Each row is a point on a landscape with many valleys, with its height.
A ball rolls from a point to the lowest of its 2 nearest points, and stops where none of them is lower. Distance is the straight distance between rows; heights are no part of it.
q_92: [ 55 101 108 166 188 137  94 131  94 117 128 115 133 111 176 162 177  66
 102 155 138 118 172 122 113 132 103 148 127 116 154  66  63  89 124 107
 114 168 152 148  98 117 125 132 146  71 172 154]  (h 370)
q_77: [113 110 190 141 156 114 104 137 117 158  89 117 103 151 102 153  79 160
 153 151 138  97 116  87  71 156 133 122 137 138 146 196 113 160 215 132
 113 143 170 166 204 120 120 112 107 126  76 129]  (h 420)
q_507: [115 145 155 167 132 103 140 133  92 141 156 133 140 150 170  87  91 141
 140 161 182 200 104 140 118  87 141  99 112 114 105 173  86  98 174 122
  99  82 160  98 119  95 152 113 111 127 145 118]  (h 311)
q_919: [109 109 143 165  64 127 110  89 138 168 117  90 119  94 150 135  66 102
 138 136 146 145 105 127 115  79 123  72 138 116 103 100 108 120 141 110
 141  86 143  95 129 140 145  96 110 145 148 117]  (h 338)
q_893: [109 100 161 122  69 127 140 110 194 167  93  91 121  92 120 120  52  84
  98  87  93  99  83 113 121 102 143  50 111 117 152 113 148 147 122 145
  99 142 162 106 130 127  95 118 120 158 154 119]  (h 770)
q_924: [176 152 136  98 125 139 208  92 132  84 115 134 146  87 135  97 118 141
  78 119 148 127 102 185 122  88  68  96  99 121 122 146 148 102 112  81
  93 109 127 159 139 154 121 168 159 189 157 104]  (h 375)
q_534: [150 125 116 144 153 120 137 122 138 113 142 104 131  87 100 107 106 150
 139 137 169 109 137 130  88 124 101 160 150 165  63 190 102 132 173  64
  88 106 137 133 203 118 163 125 165 182 128 144]  (h 248)
q_823: [102  89 186 166  80 136 156 154 134 140  69 112 147 115 166 144 120 151
 135 113  68 105 110 149 161 136 100 106  87 119 125  67  84  91 128 123
 103 191 167 191 116 113  96 146 150 142 142 133]  (h 712)
q_143: [ 94 139 115 125  77 141 110 166  98 112 115 131 109 162 118 161 165 152
  97 100  58 138  85 153 150 181 152 127 141 142 164 114 108 143  98 146
 149 160 154 125 101 139 144 122  98 143 135 145]  (h 591)
q_721: [132 119 120 104  73 112 150 126 148 115 133 175 144 125 143 140 175 151
 145 138  34 117 137 172 165 125 105 167  78 129 120  81 135 119 107 194
 171 157 135  94 117 134 147 164 111 111 132 132]  (h 503)
q_903: [123 123 162  99  91  97 137 132 148 122  89 141 138 165 108 165 136 198
 167 147  54  94 121 131 118 178 120 160 106 159 137 156 153 169 180 174
 167 160 143 174 189 105 125 130 118 134  63 135]  (h 422)
q_48: [113 138 102 167 170 170 110 136 130 153 149 146 138 132 170 131 152 103
 136 125 174 146 168 122 197 102 138 170 144 122 114 107 129  99 106  93
 145  96  77 104  57 154 144 134 159 111 161 118]  (h 816)
q_334: [135 116 125 134 154 134 131  90 118 160  86  93 116 142 140 165 108  82
 136 141 174 132 117  91  86 125 122 117 191 115 170  87 150 113 145  63
 147  94 107 155 110 175  83 100 153 135 125 146]  (h 783)
q_335: [108 121 151 131 100 132 150 125 130 145  82 132 197 153 153 120 105 145
 183 109 101  99 131 121 177 106 138 134  96 111 115  96 102  96 113 140
 115 137 145 138  71 103 141 128 135 119 146 114]  (h 671)
q_651: [190 128  93 115 128 149 162 131 204  85 169 200 178 133  83  54 153 153
 165 105  51 135 140 126 153 118 164 133  78 123  92 124 156 125  66 187
 111 183  93 115 142 100 125 166 149 134 160 135]  (h 421)
q_557: [111 162  93 146 169 131 111 138 148 136 180 155 122 102 171 110 144  68
 117 131 160 153 157 118 159  83 134 133 135 102  76 142 136 114 102 112
  94  96  97  89  73 141 168 130 140 120 168  97]  (h 803)
q_676: [ 83  87 135 141 161 162  97 158 127 120 111 118 134 113 156 155 160 114
 135  94 106  95 149 124 173 170 107 138 123 132 128  80 116 122 119 137
 118 190 124 176 119 136 120 139 146 110 136 131]  (h 499)
q_406: [123 120 128 139  74 143 110 161 127 138 161 135 124 169  91  95 102 162
 163  84 128 149 117  84 163 129 165 137 133 143  91 155 118 169 102 159
 146 141 122 112 117 106 137  96  95 134 105 115]  (h 637)
q_509: [156 122 168 111 101 138 148 142 109 132 121 128 155 182  97 130 111 206
 184 116 116 129 129 118 161 178 145 171 113 144 105 144 150 140 153 160
 161 131 125 180 161 113 112 136 108 143  73 135]  (h 482)
q_469: [110  93 122 102 176 176  75 168 121 155 138 102  94 123 103 149 168  90
 157 109 159 113 189  59 142 201 138 163 157 131 149  89 134 163 143 137
 130 171  81 157 142 149 104  95 126 102  85 116]  (h 310)
q_321: [105 112  90 171 164 123  91 112 154 126 118 106 138  97 115 136 123 122
 139 137 150  81 151 120 115 117  91 164 149 151  95 173 105 154 156  86
  97 137 150 138 167 135 181 125 170 144 153 141]  (h 192)
q_971: [ 71  74 151 148 153 179  84 179 118 161 143 118  65 111 163 161 161 109
 124 103 160 144 156 121 178 175 109 117 109 103 107 111 117 133 130 129
 124 172 107 175 130 166 118 123 117 122 104 125]  (h 470)
q_894: [126 124  89  91 122 117 129 125 116 114 146 171 122 131 142 146 185 113
 124 169  77 129 163 157 128 109 137 168 109 117 140  91 140 131  93 183
 160 149 141  55 122 138 151 149 102  63 114 110]  (h 546)
q_880: [135 129 131 157  88 133 116 150 127 149 169 166 159 176 145  85  95 132
 176  96 103 162 156  88 214 120 166 161 105 118  80 131 108 138  85 172
 136 138 113  98  52 109 137 118 114 118 140 110]  (h 673)
q_24: [ 92  90 178 154 103 131 126 153 129 153  80 133 157 113 188 123 108  90
 174 130  98 113 136 134 169  96 106 133  78  79 101  68  85  86 114 153
  93 166 160 142  86 101  85 139 166 109 158  99]  (h 693)
q_283: [153 133 160 146 138 107 154 110 109 130 116  84 152  99 137 117  93 164
 110 140 187 119 129 173 104 105  79 130 138 144  83 158 116 112 195  46
 110  69 157 165 153 144 158 133 158 162 128 135]  (h 297)
q_762: [117 103 131  87 124  87 113 119 151 136  77 116 120 133 130 160 121 109
 134 150 107  74 146 120  91 124 105 132 133 128 155 110 159 162 148 137
 154 144 129 108 135 158 136 123  96  98  95 122]  (h 558)
q_481: [ 69 146  95 194 185 120  91 104 112 150  87 112 171 146 179 162 113 108
  95 133 130 120 141 144 105 102 114 124 181 142 161  96  88  84 124  68
 124 100 141 131  62 144 148 123 160 100 190 156]  (h 290)
q_514: [119 137  74  83 150  95 106  95 118 113 145 156 143 112 139 146 170 103
 114 150 141 133 158 115  98 115 141 150 146 120 150 108 147 140 120 155
 171 106 121  56 100 136 164 135  95  67 127 128]  (h 577)
q_602: [128 107 123 103 124  83 151 167 211 111 130 186 174 159 121 116 176 173
 189 140  45 104 151 122 136 127 118 164  72 162  98 165 161 165 138 202
 140 166 135 124 162 101 134 144 155 106 112 144]  (h 203)
q_555: [ 53 122  98 142 115 147  84 193 164 131 134 159  73 107 139 151 167  99
  81  89  59  99 145 139 182 148 131 133 125 142 105 123 134 156  65 160
 102 186 122  92 118 157 125 141 126 109 133 118]  (h 565)
q_861: [112 136  92 106 219 145 134 143 105 115 108 149 189 174 138 141 188 128
 121 122 101  90 166 110 146 156 146 175 134 125 173  99 118 101  81 123
 130 169 119 139  69 118  99 172 161  88 181 152]  (h 459)
q_999: [116 118 180 113 111 104 139 115 100 149  76 106 128 157  93 139  49 147
 160 154 113 108 115  87  70 152 148 120 111 134 157 141 105 134 171 152
 133 145 181 133 184  86 117  88 125 116  85 130]  (h 392)
q_585: [197 162 119 128  98 135 170  71  94 116 117 136 125 108 145 119 143 138
 126 131 147 133 101 131 118  96 110 144 154 123 122  99 131 108 117  82
 130  94 102 114 118 153 114 141 174 180 140 125]  (h 212)
q_838: [154 119 107 165 191 160 127 133 126 125 136 128 190 152 122 111 150 205
 121 128 163 142 148 149 174 164 162 139 130 135 129 165 119  93 151  90
 150  98 122 163 120 113 139 165 140 141 155 172]  (h 843)
q_456: [102 104 170 147  85 110 135 137 107 150 103 114  83 132 112 144  74 120
 124 144  94 133  99  87  86 138 153  84 118 134 156 143  71 135 148 166
 123 146 206 106 153 100 112  86 101 119 119 150]  (h 344)
q_524: [ 70  91 111 137 108 179  81 178 153 125 132 117  84  74 126 124 140  95
 137  89  98 107 148  98 170 155 133 122 111 143 103 106  94 158 104 156
  93 203 138 128 131 117 127 115 145 114 144 123]  (h 532)
q_818: [131 152 114 156 125 150 146 142 142 135 125 155 185 167 148  89 113 137
 162  85  96 125 142 107 201 113 170 152  99 120 108 125 114  97  93 141
  95 137 116 112  54 118 128 152 161 140 180 119]  (h 641)
q_773: [143 137 128 142 159 128 137 119 146 137  98 129 209 175 118 163 155 216
 121 132 134 108 121 173 147 162 123 143 135 132 152 166 137 127 173  94
 176  96 137 184 148 146 148 176 121 164 141 161]  (h 860)
q_385: [ 51 133 102 164 190 132 113 130 121 117  85  99 168 128 157 165 140  90
  84 131  96  84 160 134 101 112  95 126 155 148 170  92  85  79 115  83
  83 157 154 143  82 122 139 162 169  87 189 151]  (h 330)
q_577: [172 114 163 103 137 124 213 106 102 100 102 112 160  76 157 102 104 161
  84 128 168 145 114 202  97  91  73  92 117 131 111 136 122  76 169  67
 121  66 142 200 122 147 124 161 148 157 137 134]  (h 335)
q_362: [143 119  82 143 131 170 141 100 104  97 140 138 174 110 128 116 152 139
 155 108  91 118 149 135 158 125 138 160 124 138 122  75  96  91  73 128
 131 160 137  86  99 128 164 157 170 136 179 136]  (h 357)
q_30: [136 118 138 191 125 100 107 101  98 173  76 102 108 179 164 167 131 104
 137 165 168 159  96 105  65 117 128 124 208 129 173 116 104 124 141  43
 156  73 127 125 128 174  80  88 140 142 135 148]  (h 794)
q_605: [193 169 147  99  96 137 195  83  96 109 130 124 126  92 154 111 115 115
 124 137 192 158 108 157 105  96 104 115 178 120 129 101 149  95 133  64
 128  39  77 154 101 148  88 105 163 155 119 102]  (h 152)
q_372: [153 153 100 114 183 136 176  97 121  71 144 141 151  86 131 101 119 144
  93 113 152 125 118 178 104 101 117  97 122 114 104 143 125  82 118  80
  76 107 141 136 123 133 160 174 164 160 184 138]  (h 416)
q_312: [164 131 132  83  45 107 168 103 179  97 108 175 141  89 114 128 155 150
 161 132  45 102 120 156 146  94  92 152  84 142 102  97 181 140  92 193
 144 148 142 111 158 125 111 160 136 141 105 105]  (h 448)
q_552: [182 159 152  65  89 108 146  57  58 109 126 116  80  64  96 155 123 111
  96 204 161 157 122 154  75 124  93 129 151 163 182  90 150 123 150 118
 156 112 103 156 170 116 115 106 110 130  79 113]  (h 334)
q_40: [ 81 142 157 179 118 124 107 155 113 139 156 135  93 135 156 107  95 148
  89 139 151 191  95 161 132 113 138  87  95 118  90 208  92 119 180 110
 107 115 173 120 143 109 162 118  88 140 134 126]  (h 343)
q_114: [160 114 110  68 114 135 180 145 191  89 151 183 163 119  98  86 162 159
 194 115  34 106 152 107 160 139 139 162  74 147  92 121 160 144  97 213
 135 180 114 126 174  85 128 155 161 119 115 142]  (h 324)
q_343: [179 159  94 137 153  92 147  89 124 135  80 148 167 159 150 153 168 130
 142 146 145 116 129 115 112  82 122 166 183 125 152 142 135 141 128  92
 150  85  94  85 106 166 112 147 144 128 148 127]  (h 182)
q_288: [208 164  98 109 150 144 168 106 154  92 184 192 164 144  92  63 161 130
 129 113 125 131 124 128 136 109 161 111 104 115 123 133 156 129  73 173
 128 140  63 102 131 111 129 157 128 148 140 115]  (h 500)
q_299: [149 166 115 103  90 107 142 126 164 119 157 131 144 148  80  78 115 145
 139 104 126 119 106 120 131 110 134 121 114 135  99 154 143 166 115 158
 137 135 110 111 128 103 138 119 104 145 103 109]  (h 598)
q_227: [107 122 107 173 206 139 111 147 118 153 127 129 187 163 165 140 162 148
 133 126 164 138 175 119 174 142 150 167 154 116 128 146 117 101 142 105
 147  94 117 137  75 127 140 142 154  98 156 145]  (h 829)
q_138: [164 108 174 151  98 137 160  98 126 157 105 106 114 127 185 139 109 102
 133 126 183 177 107 167 130  97 106  98 165 112 130  87 142  82 150  44
 158  43 102 160  97 183  92  99 155 154 117 131]  (h 201)
q_412: [149 174 122  90  80 127 147 142 103 116 147 147 103 207  97  97 112 154
 123 100 109 153  74 118 132 147 182  96 117 105 167 155 134 145  84 173
 133 144 125 120  79 117  95 116  95 144 112 114]  (h 667)
q_476: [ 93 149 184 117 131 126 142 153 115 139 159 120  71  94 144 115 107 140
  75 152 154 172  80 190  93 120  95  73  91 110 107 197 127 118 169 122
 123 103 149 141 167 123 139 131 100 146 114 123]  (h 371)
q_72: [106 139 131 116  90 182 150 165 179  88 134 150 119 116 112 124 145 180
 113  69  53 110  80 153 205 166 164 126  90 155 116 141 137 128 101 159
  92 186 140 165 131 110 114 166 151 184 164 155]  (h 557)
q_151: [ 80 117 121 141 186 116  77 134 140 162 108  85 168 162 124 166  84 142
 108 113 177 131 106 101  92 166 173  86 143 107 165 188 153 160 168 134
 142  86 148 160 131 115 164 108  57  95 100 161]  (h 345)
q_79: [105 148  73 147 183 155 121 112 100 113 123 157 197 129 157 123 158 118
 128 127  94 124 168 121 165 108 149 168 133 131 157  82 105  83  69 127
 121 144 126  94  53 115 132 160 169  87 202 147]  (h 412)
q_133: [127 153 108 155 116 102 138 135 148 114 202 152 124 110 117  55  93 132
 115 115 138 172 101 142 123  80 140 102 116 125  46 191 114 137 115 145
  78 121 140  79 145  84 164 128 126 135 140  97]  (h 772)
q_301: [119  91 163 141  62 153 133 147 195 146 113  85  87  85  93 102  61 101
 143  58 131 111  85  96 152 118 135  89 118 118 104 122 140 154  97 163
  77 152 123 149 148 110  72 116 136 165 128 127]  (h 750)
q_167: [120 103  92  88 185 123 118 131 117 117 122 124 169 124 135 119 132  89
 171 127 146 110 189  64 127 130 141 151 116 111 127  87 124 135 123 158
 123 142 113 110  95  90 156  98 130  64 112 128]  (h 404)
q_608: [171 128  93 125 112 157 124 117  95 101 210 144 108 118  98  78 146 124
 161 112 127 164 159 103 162 127 156 161 127 131  91 109 115 137  91 160
 156 140 100  84 126 133 130 112 139 141 126 106]  (h 696)
q_61: [160 165 111  86 116 125 166 111 194 104 131 155 169 135  96  96 143 128
 144 101 112  87 122 135 152 104 120 136 104 112 135 129 181 148  87 155
 131 128  87 120 118 131 124 156 120 146 128  95]  (h 556)
q_355: [ 44  77 158 180 157 139  51 137  82 163 126 115 161 128 182 198 149 105
 107 136 137 161 139 133 138 158 150 107 129 104 156  86  96 120 144 152
 160 112 124 169 103 137 143 129  77  57 117 157]  (h 427)
q_901: [152 127 169 127 119 110 136 111 118 152 169 113  91  58 134 103  93  73
 139 156 187 151 156 111  88  95 103 110 139 123  84 100 120  99 155  99
 112  72 101 123 165 120 147  92 136 135 124  96]  (h 156)
q_885: [102 125  80  87 214 134 119 149  92  85 119 127 112 148 116 146 213 103
 108 133 108 103 149 102 106 169 154 175 148 126 206  80 117 122 106 135
 138 173 129 128  94 139  78 138 114  89 148 151]  (h 506)
q_140: [108 110 150 159  68 125 122 111 125 144 108 106  84  99 116 140  88 113
 136 147 109 118  97 112  92 113 111 111 127 135 139 114  77 122 132 113
 118 136 178  91 159 140 132  95 140 141 133 122]  (h 296)
q_232: [158 127 157 127 129 102 135 123  92 135 147 136 145  92 158 109 113 117
 164 156 174 148 169 143 131 105 103 158 117 119  69 122 114  95 152 118
 124  89 107 117 134 109 151 123 135  98 101 101]  (h 207)
q_808: [137 176 119 128  94 144 134 149 104 103 133 150 104 195 112 139 156 186
  67 118  84 153  63 177 153 176 158  95 123 128 172 154 126 143 120 141
 129 134 151 125 123 128 129 140  86 184 145 147]  (h 553)
q_74: [124 125  95 100 173 133  75 134 133 128 171 116  65 124  91 149 191  93
 131 138 170 123 177  77 125 165 119 170 169 132 154 139 157 170 138 117
 142 145  81 125 147 159 109 122 129 118  93 117]  (h 258)
q_508: [137 152 105 194 132 121  71 125 120 159  94 115 130 222 133 174 186 164
 110 136 118 130  95 159 160 167 132 142 193 137 178 154 137 163 116  83
 152 102  89 138 114 186 128 146 138 171 154 152]  (h 890)
q_829: [106 115 171 120 159  70 104 119 133 160  60  96 153 178 111 165  77 154
 133 141 152 102  95 112  60 148 131 102 146 111 168 197 153 159 195 122
 144 100 171 169 154 135 132 110  91 119  86 164]  (h 383)
q_402: [ 64  60 176 154 170 143  88 164 118 170 121 106 125 106 182 188 154  81
 125 146 146 123 149 136 161 137 107 102 105  83 127  87 117 122 172 145
 143 128 120 165 133 148 125 124 109  76 106 150]  (h 447)
q_863: [ 67 105 161 135 155 131 108 171 183 155  76 109 101 115 156 170 138 104
  87  97 102  79 122 149 130 132  83  80 114 102 127 140 160 125 132  91
  93 178 141 185 115 152 115 146 132 136 139 126]  (h 746)
q_752: [161 171 188  87 119 109 191 134  97 118 140 129  84  99 118 111 130 139
  94 167 148 171  87 191  79  97  86  93  48 122 135 170 132 129 132 139
 135 122 147 141 154 104 110 114 113 107 109  90]  (h 403)
q_749: [120 120 101 125 156 111  65 146 102 133 207  98 106 112 114 120 114 165
  90 132 211 178 125 104  89 160 156  94 147 124 128 206 125 168 188 132
 147  94 150 141 170 109 149 112  76 114  95 143]  (h 443)
q_623: [166 132 195  58  87 135 130 102 122 150 145  96  91  75  79 146  84  82
 123 162 182 132 158 123 114 133 105 125 154 132 124  90 192 125 162 108
 144 117  57 171 171 136 119  96 119 131  60  84]  (h 243)
q_396: [173 128 150  99  94 108 175 124 201  88  91 159  99 101 115 109 138 116
 178 129  63  82 149 123 133  91  86 169  90 149 104 130 179 144  88 161
  84 174 134 117 200 124  85 150 181 135  87  96]  (h 380)
q_462: [128 137 145 112 110  93 158 166 172 121  97 165  87 146 134 116 169 142
 173 149  57  95 125 120 142 116 105 154  88 140  92 163 145 152 122 175
 128 179 159 114 167 112 104 153 157  94  95 106]  (h 307)
q_735: [129  92 102 108 108  80  97  86 202 144  73 110 137  90 108 149  88  76
 125 127 100  51 143  90  83  98  95 116 149 147 150 111 157 168 128 132
 120 134 150  87 159 160 133 107 131 107 108 117]  (h 529)
q_824: [120  92 164 138  61 159 132 147 138 158 112 117  72 161  99 105  64 123
 150  45 125 119 103  67 144 145 162  89 127 128 125 123 113 162  92 154
  97 165 127 122 126 113  79  83 119 157 115 124]  (h 726)
q_168: [132 118  79  98 112 102 115  80 184 106 100 107 166  88  99 115  88  87
 159 101 122  61 165  62  83  90 123 154 148 158 114 107 149 157 112 149
 100 138 153  83 153 115 163 105 152  95 105 101]  (h 492)
q_617: [155 146  75 109 160 119  96 109 120 102 156 132  82 145  93 135 190 137
  87 134 178 135 122 121 131 144 138 140 163 134 177 164 143 174 138 116
 146 111  76 114 146 155 121 148 105 158 123 139]  (h 186)
q_887: [168 156 122 149 121 120 160 140 117 126 195 143 133 135 145  52 126 131
 124 133 163 166 130 134 123  92 128 122 120 124  63 176 117 124 111 110
 128  83  99  92 124 122 138 137 152 154 134  99]  (h 751)
q_874: [138 162 119  99 138 131 164 104  78  82 161 146 104 130 126 105 137 131
  89 137 149 162  92 164 112 111 142 111 115 105 165 128 135  76 103 118
 112 120 138 119  88 138  94 134 100 152 137 125]  (h 478)
q_606: [161 109 216 125  57 126 143 108 132 165 101  88  91  79 117 149  66 102
 141 154 145 127 129 146 128 111  84 115 136 143 108  88 158 106 164  90
 133 110 105 148 178 143 105  94 146 161  84 103]  (h 188)
q_483: [107 123 115 147 104 149 128  95 111 154 145 105 127 112 153 115  46  89
 119 105 187 169 104 136 135  94 156  49 137  90 124  93 118 107 145 108
 144  59 119 124  70 135 145  90 101 127 142 149]  (h 372)
q_966: [192 127 128 106  59 156 139 118  66 123 180 158  87 132  99  99 151 145
 160 120 122 166 148 115 173 172 161 175 124 137 130  94 124 154  86 184
 169 144  79  93 136 128 102  97 107 136  87  99]  (h 663)
q_525: [100  86 165 142  93 124 124 157 170 146  59 102  93 106 133 153 112 115
 126 111  78  85  97 132 140 140 109 107 107 134 122 104 130 137 131 131
 100 180 162 157 150 142  93 134 144 141 127 123]  (h 730)
q_961: [117  99 116 118 139 108  97 136 162 131 115 123 143 103 129 124 113 104
 179 128 118  74 176  86 122 105 108 171 118 132  96 118 117 154 146 163
 110 143 133  98 133 102 168 121 142  81 118 112]  (h 449)
q_694: [123 125 125 156 177 123 142 140  98 119 149 116 153 129 186 119 105 111
 124 150 210 169 123 136 118 104 131 115 121 107 113 139  98  78 170  83
 113  74 147 143 101 110 123 123 131 109 147 139]  (h 272)
q_82: [183 165 156  96 101 134 176  94  80 123 167 132  91  77 111  90 102  81
 125 144 196 180 125 117  67 100 120 100 144 119 120  95 142  89 129 103
 114  59  84 149 134 124  92  87 144 133 115  82]  (h 93)
q_716: [174 158  89 122 185 103 136 101 105 108 119 131 148 190 123 126 164 145
 118 147 176 143 123 127 109 129 154 159 178 134 182 169 144 141 154 115
 150  90  93 112 132 119  83 152  99 137 138 134]  (h 94)
q_21: [ 87 115 156 149 143 103 100 153 120 170  69 108 103 191 147 182 148 118
 113 145 136 112 102 126  99 150 130 123 153 104 161 151 143 141 134 100
 130 129 135 158 127 173  91 117 114 131 117 140]  (h 818)
q_97: [149 135  79 118 155 110 114 110  77 116 210 105 117 101 128 113 129 134
 114 153 185 164 138 121  95 122 143 129 154 139 108 161 106 138 150 115
 154  85 134 100 137 114 168 108 107 119 124 140]  (h 407)
q_5: [135 130 189 136 104 100 130 160 121 149  95 141  87 152 109 151 132 162
 182 168  81 101 146 124 126 133  99 186 123 153 123 153 131 150 154 153
 152 170 150 134 191 121 106 128 144 119  61 108]  (h 369)
q_425: [175 135  86 156  84 152 158  71 120  85 128 142 141  88 131 129 149 135
 142 127 101 124 130 137 130 106 116 155 150 128 121  64 127 110  65 115
 119 136 127  95 132 161 131 152 181 162 171 102]  (h 287)
q_995: [115 131  54  78 173 105 118 103  98  90 112 121 142 157 124 158 172 126
  98 148 134 120 134 105  74 140 154 168 168 146 201 107 128 145 112 133
 164 121 138  94  95 119 119 127  84  83 135 146]  (h 548)
q_646: [ 94  97 159 113 172 120 135 127 136 146  80  92 116 109 147 163 112  94
  71 128 135 115 126 149  97 122  85  80 110 110 170 116 133  92 159  87
 124 156 167 177 123 151 107 147 107 138 127 150]  (h 758)
q_14: [ 75 118  78 127  96 117  87 160 188  98 123 142 115  96 125 139 145 122
 119 116  72 109 119 134 144 135 133 146 118 160  93 137 118 151 128 180
 130 172 176  88 153 123 173 127 113  75 129 146]  (h 634)
q_698: [ 98 146 108 155 130 120 104 135 145 130 190 153  98  83 144  82 103  64
 124 131 174 152 136 114 115  79 116  90 114 112  66 148 115 135 103 135
  83 120 128  73 114 113 172 119 125 116 143  96]  (h 789)
q_152: [129 146  42 144 141 181  95 130 173  75 182 153 129  88  81  94 173 134
  81 123  64 134 154 140 155 159 167 138 133 167 118 124 133 131  73 152
 125 151 135  67 155 126 191 141 112 121 177 178]  (h 614)
q_998: [119 121 160 134 134 113 103 137  92 165 144  92  93 141 114 130  82 152
 133 144 194 159 116  93  71 152 133  94 148 114 135 197 118 157 186 121
 129  85 138 146 195 126 108 104  89 123  74 127]  (h 454)
q_551: [162 158  80 120 136 180 125 133 161  95 193 170 121 120  95  98 177 123
  81  96  87 130 132 145 185 141 181 118 108 124 139 120 156 121  54 172
 122 150  89  87 108 131 153 165 109 143 162 132]  (h 563)
q_562: [ 92 147  57 152 140 149  99 184 179 107 146 173 118 115 104 129 162 121
  81 116  37 129 155 122 174 154 156 147 119 177 110 150 111 151  83 166
 117 174 151  68 134 124 160 144 125 114 157 154]  (h 600)
q_89: [135 115 113 122  58 153  96 138  75 123 152 131  87 144 114 145 170 143
 134 122  98 153 117 116 154 175 149 165 152 162 140  82 101 152  92 161
 190 153 122 104 122 151 121  99  89 130 108 126]  (h 627)
q_982: [ 96 122 102 120 202  98  88 119 138 122 124  93 153 120 129 143 117 160
 101 140 184 124 117 132  77 142 111 105 130 126 135 190 136 137 201 105
 133 104 160 150 154 112 188 141  83 106 121 168]  (h 308)
q_12: [190 140 128  52  93 125 136  75  76 131 130  99 114 109 100 151 121 106
 121 162 196 154 130 133  94 132 112 133 194 141 163  80 173 134 155  98
 161  78  66 162 142 135 103 100 100 144  71 114]  (h 294)
q_230: [108  93 125  89 168 164  94 156 131 155 120 112 128 121 127 122 129  75
 176  93 157 100 185  52 169 163 138 141 120 100 133  78 130 158 109 170
 102 167  89 142  88 108 120 105 130  66 109 122]  (h 359)
q_967: [114 105 167 192 143 136 155 128 112 152  98  97 136 136 203 141  87 108
 117 145 185 174 107 164 137 107 127  88 160 105 137 119  95  63 174  45
 113  64 150 174  89 160 109 120 149 134 147 149]  (h 236)
q_64: [182 132 101 172 137 152 133 133 129 114 212 156 147 112 110  47 117 114
 160  99 141 147 164  98 166 107 158 139 134 130  59 135 110 121  77 122
 125 119  89  88 116 103 146 119 164 159 161 117]  (h 725)
q_945: [200 158 171 120 120  95 160 131  62 142 188 140 144 117 131 112 130 148
 146 198 177 170 156 189 112 112 127 166 126 148  76 153 133 119 169 118
 162  62  93 120 175  94 136 134 138 104 102  97]  (h 257)
q_28: [115 167 130 119 130 147 152 158 152 104 141 149 118 143 119 117 146 183
  96 100  84 140  79 173 158 143 146 107  85 121 132 177 146 130 134 127
 104 148 145 148 119 112 136 169 114 174 153 146]  (h 511)
q_110: [209 168 163 119  85 126 150 113  84 133 183 139 140  99  86  98 114 135
 137 185 187 136 146 160 105 117 120 165 176 168  64 128 153 130 142 108
 129  64  68 135 190 113 144 130 164 146  90  96]  (h 309)
q_991: [119 129 114 134 194 121 121 137 146 119 121 116 135 149 118 142 139 169
 127 140 132  98 131 128  84 145 116 161 128 138 127 183 112 137 176 118
 117 139 185 136 166 130 158 150 133 125 130 148]  (h 259)
q_912: [130 159 112 111 152 158 185 133 156  65 177 159 144 119 112  74 134 149
  95 108 111 148  94 179 135 130 132  91  88 121 101 183 121  91 102 123
  65 155 141 131 135 102 141 176 149 177 166 134]  (h 466)
q_273: [120 123 143  83 137 116 127 149 141 126 126 122 177 172 112 116 104 180
 178 100 126 109 136  97 131 150 144 115  94 121 119 160 160 149 168 172
 122 140 129 167 130  77 143 111 100 124  80 120]  (h 533)
q_213: [185 167 102 105 120 112 138 106 100 102 182 126 125 107  84 109 128 131
 132 152 182 136 145 121  83 126 125 152 169 156 102 137 136 150 138 115
 135  95  88  95 177 114 158 128 133 149  95 111]  (h 361)
q_799: [112 153 117 153 133 181 127 166 169 127 166 154 129 138 119  88 123 142
 125  61  73 135 139 131 235 143 171 142  81 135 108 134 134 123  72 154
  92 171 112 148  83 101 113 143 141 164 174 134]  (h 604)
q_386: [125 164  89 163 151 108 123  84 121 124  60 128 185 162 170 164 136 126
 111 136 115 117 121 129  86  84 110 145 186 131 168 103 100 113 102  63
 130 120 143  90  74 169 114 139 159 125 177 137]  (h 246)
q_197: [ 98 146 135  84 124 100 109 137 165 143  91 121 179 203 106 148  92 146
 150  93  99 107 105  98 130 150 167  87 104 113 153 149 182 159 112 163
 141 110 126 157  74 111 152 104  83 117 112 134]  (h 579)
q_972: [143 122 113 174 159 124 104 109 152 138  98 126 143 165 130 176 200 168
  93 131 137  91 123 178 167 157  82 149 166 127 149 136 144 137 139  82
 174 111  94 155 136 180 129 171 135 150 153 158]  (h 876)
q_760: [147  96 187 160  47 136 140 102 102 175  78  78  74  96  96 166  67 115
 154 142 104 112 105 138 124 133  92 109 145 153 135  87 119 122 153 100
 144 148 154 136 197 146 105  86 142 172 122 125]  (h 241)
q_166: [127 128 165 117  72 144 143 157 115 149 111 112  97 183 104 117  61 124
 142  84 102 132  64  96 120 153 187  75 115 101 174 109 123 136  87 163
 111 143 138 142  80  97  89  85 108 143 122 112]  (h 700)
q_280: [ 50 111 142 190 133 135  64 158  84 148 136 119 126 133 178 189 159 104
  84 149  98 148 146 152 112 149 105 130 132 123 166  78  79  94 124 120
 140 158 146 118  85 141 147 122 123  86 157 151]  (h 400)
q_591: [122 128 169 156  99  91 117 116  99 166  63 112  57 162 137 184 127 127
 105 187 141 145  85 146  87 122  98 109 147 110 170 128 120 127 145  82
 156 110 147 119 137 181  94 104 127 150 121 133]  (h 806)
q_717: [135 152 121  83 118 103 126 140 124 122 135 155 170 237 112 121 134 162
 165 108 109 135 104  85 138 150 190 126 110 111 179 149 165 161 105 188
 162 132 112 131  67 107 114 126  88 124 109 125]  (h 624)
q_365: [ 64  91 112 117 119 111  60 148 166 139 123 134 111  87 146 175 141 113
 109 127  86 104 141 150 139 145 118 126 114 135 116 120 122 167 154 195
 168 152 153 119 133 140 192 127  72  69 107 136]  (h 656)
q_864: [136  82 155  99 205 129 159 101 144 148  94  65 121 117 128 155 119  74
  99 129 181 102 140 107  87 140  99  91 152 115 186  98 163  98 172  74
 128 120 123 183 136 154  74 122 139 147 125 154]  (h 771)
q_22: [160 168 140 107 120 134 197 115  77  78 151 144  78 111 126  79 135 157
 107 161 103 160  82 191  94 112 102 117  61 115 150 156 123  87  91 142
 107 134 156 114 134 123 110 140 141 142 134 117]  (h 440)

Where does a ball stop that starts at each point below?
q_824 | q_602
q_591 | q_818
q_752 | q_82
q_880 | q_602
q_555 | q_716
q_885 | q_82
q_749 | q_82
q_735 | q_716
q_365 | q_716

Call two points neighbours if one is among the 2 nearest of the other. Go from one point of each pair to the other, from neighbour to neighbour, staying as low as possible. Name the highest point that can't be avoided.
q_321 and q_562 | q_152
q_82 and q_321 | q_77
q_602 and q_140 | q_514
q_82 and q_606 | q_483
